Points on a hilly landscape, in no order, each with its height.
From any point a climber steps to the highest of the 4 points nearest to it. It stops when none of these is higher. Distance is the straight distance between rows; heights are no part of it.
K284: 125	173	113	188	132	112	113	120	164	158	143	93	140	104	115	150	113  (h 7.72)
K341: 112	134	157	135	111	85	100	144	94	86	115	130	97	130	143	147	157  (h 6.80)
K544: 141	118	126	108	141	118	125	139	119	119	133	141	123	120	137	134	128  (h 7.21)
K633: 118	153	140	164	128	100	106	138	135	119	121	109	108	112	133	156	130  (h 3.91)
K344: 156	74	143	82	131	103	143	150	101	101	121	163	121	159	140	134	120  (h 2.22)
K478: 120	138	137	135	121	111	107	134	104	106	125	121	116	109	132	124	144  (h 0.98)
K433: 138	124	138	153	138	111	127	144	174	138	114	123	108	147	128	160	95  (h 6.66)
K353: 144	69	165	148	128	147	149	142	163	138	86	158	132	171	111	154	96  (h 4.88)
K515: 108	151	132	149	116	126	110	124	112	113	124	110	126	109	122	105	151  (h 1.99)
K5: 106	151	95	118	122	181	146	88	116	159	153	122	159	110	119	92	148  (h 2.15)
K836: 118	159	107	140	128	157	127	105	128	147	145	117	155	101	118	107	136  (h 1.25)
K310: 138	112	117	77	131	136	132	124	84	121	142	142	144	108	133	111	149  (h 3.37)
K853: 121	133	152	143	127	96	113	149	136	102	115	126	94	134	143	161	134  (h 0.61)
K95: 134	137	77	107	149	165	149	95	153	192	157	129	162	102	127	135	114  (h 6.63)
K61: 155	80	133	97	141	134	146	138	145	136	110	151	128	157	129	136	99  (h 4.49)
K674: 135	108	150	124	129	95	124	155	130	102	116	143	98	154	141	153	124  (h 4.45)
K939: 123	143	128	132	124	133	115	125	110	118	132	119	132	105	125	112	144  (h 1.60)
K76: 96	179	110	143	97	149	135	102	125	115	144	97	127	147	118	50	152  (h 2.95)
K209: 107	138	147	135	105	109	105	137	87	95	121	118	117	118	130	110	162  (h 0.32)
K690: 123	142	108	119	131	152	128	112	109	137	143	124	147	101	122	108	142  (h 3.39)
K386: 148	89	148	111	133	108	134	153	130	110	113	151	107	159	136	145	112  (h 5.32)
K68: 133	113	144	115	129	101	114	144	100	98	126	136	112	122	140	132	143  (h 6.05)
K795: 111	145	154	147	115	95	99	144	116	97	114	123	102	122	138	151	149  (h 1.36)
K462: 100	134	99	86	115	191	162	85	82	145	157	137	153	129	129	70	160  (h 6.64)
K622: 94	164	129	141	93	128	118	121	106	100	122	99	120	134	119	61	161  (h 3.48)
K56: 152	114	119	130	149	128	135	129	169	152	121	127	127	140	128	144	88  (h 7.53)
K609: 129	157	98	144	142	147	129	105	147	162	153	114	155	96	119	129	122  (h 2.78)
K96: 109	176	114	170	120	145	118	106	141	146	143	97	149	104	113	108	133  (h 6.34)
K435: 143	90	152	99	124	92	129	157	101	90	118	157	108	153	147	143	132  (h 6.02)
K238: 128	124	104	83	132	165	144	108	96	145	151	140	152	103	130	110	147  (h 3.83)
K667: 120	128	138	116	114	118	115	130	84	104	128	129	128	110	132	106	158  (h 1.65)
K615: 149	71	156	119	133	131	144	148	146	125	99	157	121	173	125	140	100  (h 4.79)
K972: 124	155	135	179	132	97	117	140	173	138	125	105	107	130	132	175	103  (h 3.86)
K146: 115	141	111	105	122	165	138	103	96	132	144	126	146	108	119	88	156  (h 4.10)
K150: 139	159	102	161	140	128	124	115	165	170	151	107	150	101	117	147	103  (h 6.59)
K562: 113	132	110	93	117	169	145	104	85	130	148	131	150	114	123	85	159  (h 4.55)
K855: 154	78	142	127	139	147	150	134	169	151	97	149	133	166	119	143	83  (h 4.66)
K719: 152	114	98	113	151	146	144	116	167	177	131	129	146	127	125	143	93  (h 7.55)
K48: 137	98	156	148	134	121	141	150	169	132	96	142	111	168	123	157	95  (h 5.57)
K466: 130	109	151	140	129	99	128	156	152	110	104	138	93	162	136	164	113  (h 3.94)
K316: 109	134	166	134	107	76	97	154	106	76	111	134	90	144	150	170	158  (h 3.38)
K225: 151	64	163	138	137	162	151	135	163	148	86	167	144	166	105	148	90  (h 4.73)
K137: 156	73	142	84	133	122	144	146	126	119	114	160	128	166	133	131	104  (h 7.14)
K569: 133	105	153	101	122	92	117	150	81	84	124	148	116	133	144	136	148  (h 5.64)
K519: 144	128	109	110	145	139	129	124	127	142	140	129	140	109	133	130	119  (h 7.75)
K787: 102	166	107	136	106	169	137	93	120	131	148	108	147	123	116	68	152  (h 3.36)
K660: 117	167	121	176	129	119	110	121	144	139	137	97	131	102	121	136	124  (h 6.99)
K219: 148	123	105	113	148	135	134	123	150	153	135	130	138	118	128	136	104  (h 7.82)
K186: 105	161	124	142	108	145	123	113	114	116	132	105	134	118	118	82	154  (h 4.35)
K495: 151	109	110	94	148	135	137	130	135	141	133	140	132	127	130	130	111  (h 8.04)
K752: 141	133	93	115	147	147	135	112	149	167	145	127	151	108	126	135	115  (h 7.45)
K71: 153	88	131	74	138	116	139	143	92	109	134	153	132	135	143	125	133  (h 4.70)
K279: 144	100	134	95	135	105	126	146	102	106	127	144	120	134	139	134	127  (h 6.68)
K42: 116	131	87	92	140	182	154	87	109	170	160	141	159	102	128	110	143  (h 2.91)
K55: 106	167	118	160	118	139	117	108	124	128	132	100	138	109	116	98	142  (h 6.93)
K578: 114	133	161	155	117	87	119	161	162	103	109	129	84	162	141	183	130  (h 2.74)
K223: 134	144	124	156	139	110	121	134	160	144	129	113	118	122	129	155	106  (h 5.33)
K705: 143	117	130	124	142	114	127	140	143	127	124	131	118	132	135	145	110  (h 7.16)
K349: 106	187	111	195	115	140	120	100	153	156	153	84	154	107	104	110	125  (h 7.22)
K114: 126	122	151	161	127	103	127	154	174	126	105	124	97	162	130	174	105  (h 5.51)
K438: 111	146	131	130	114	131	115	122	95	108	130	116	130	112	123	93	156  (h 2.80)

Two climbers start at each pair of points below. Name the first point that both come to, or write -.
K353 and K114 | K433
K667 and K478 | K186
K96 and K787 | -
K633 and K972 | -
K609 and K95 | K495
K622 and K209 | K186
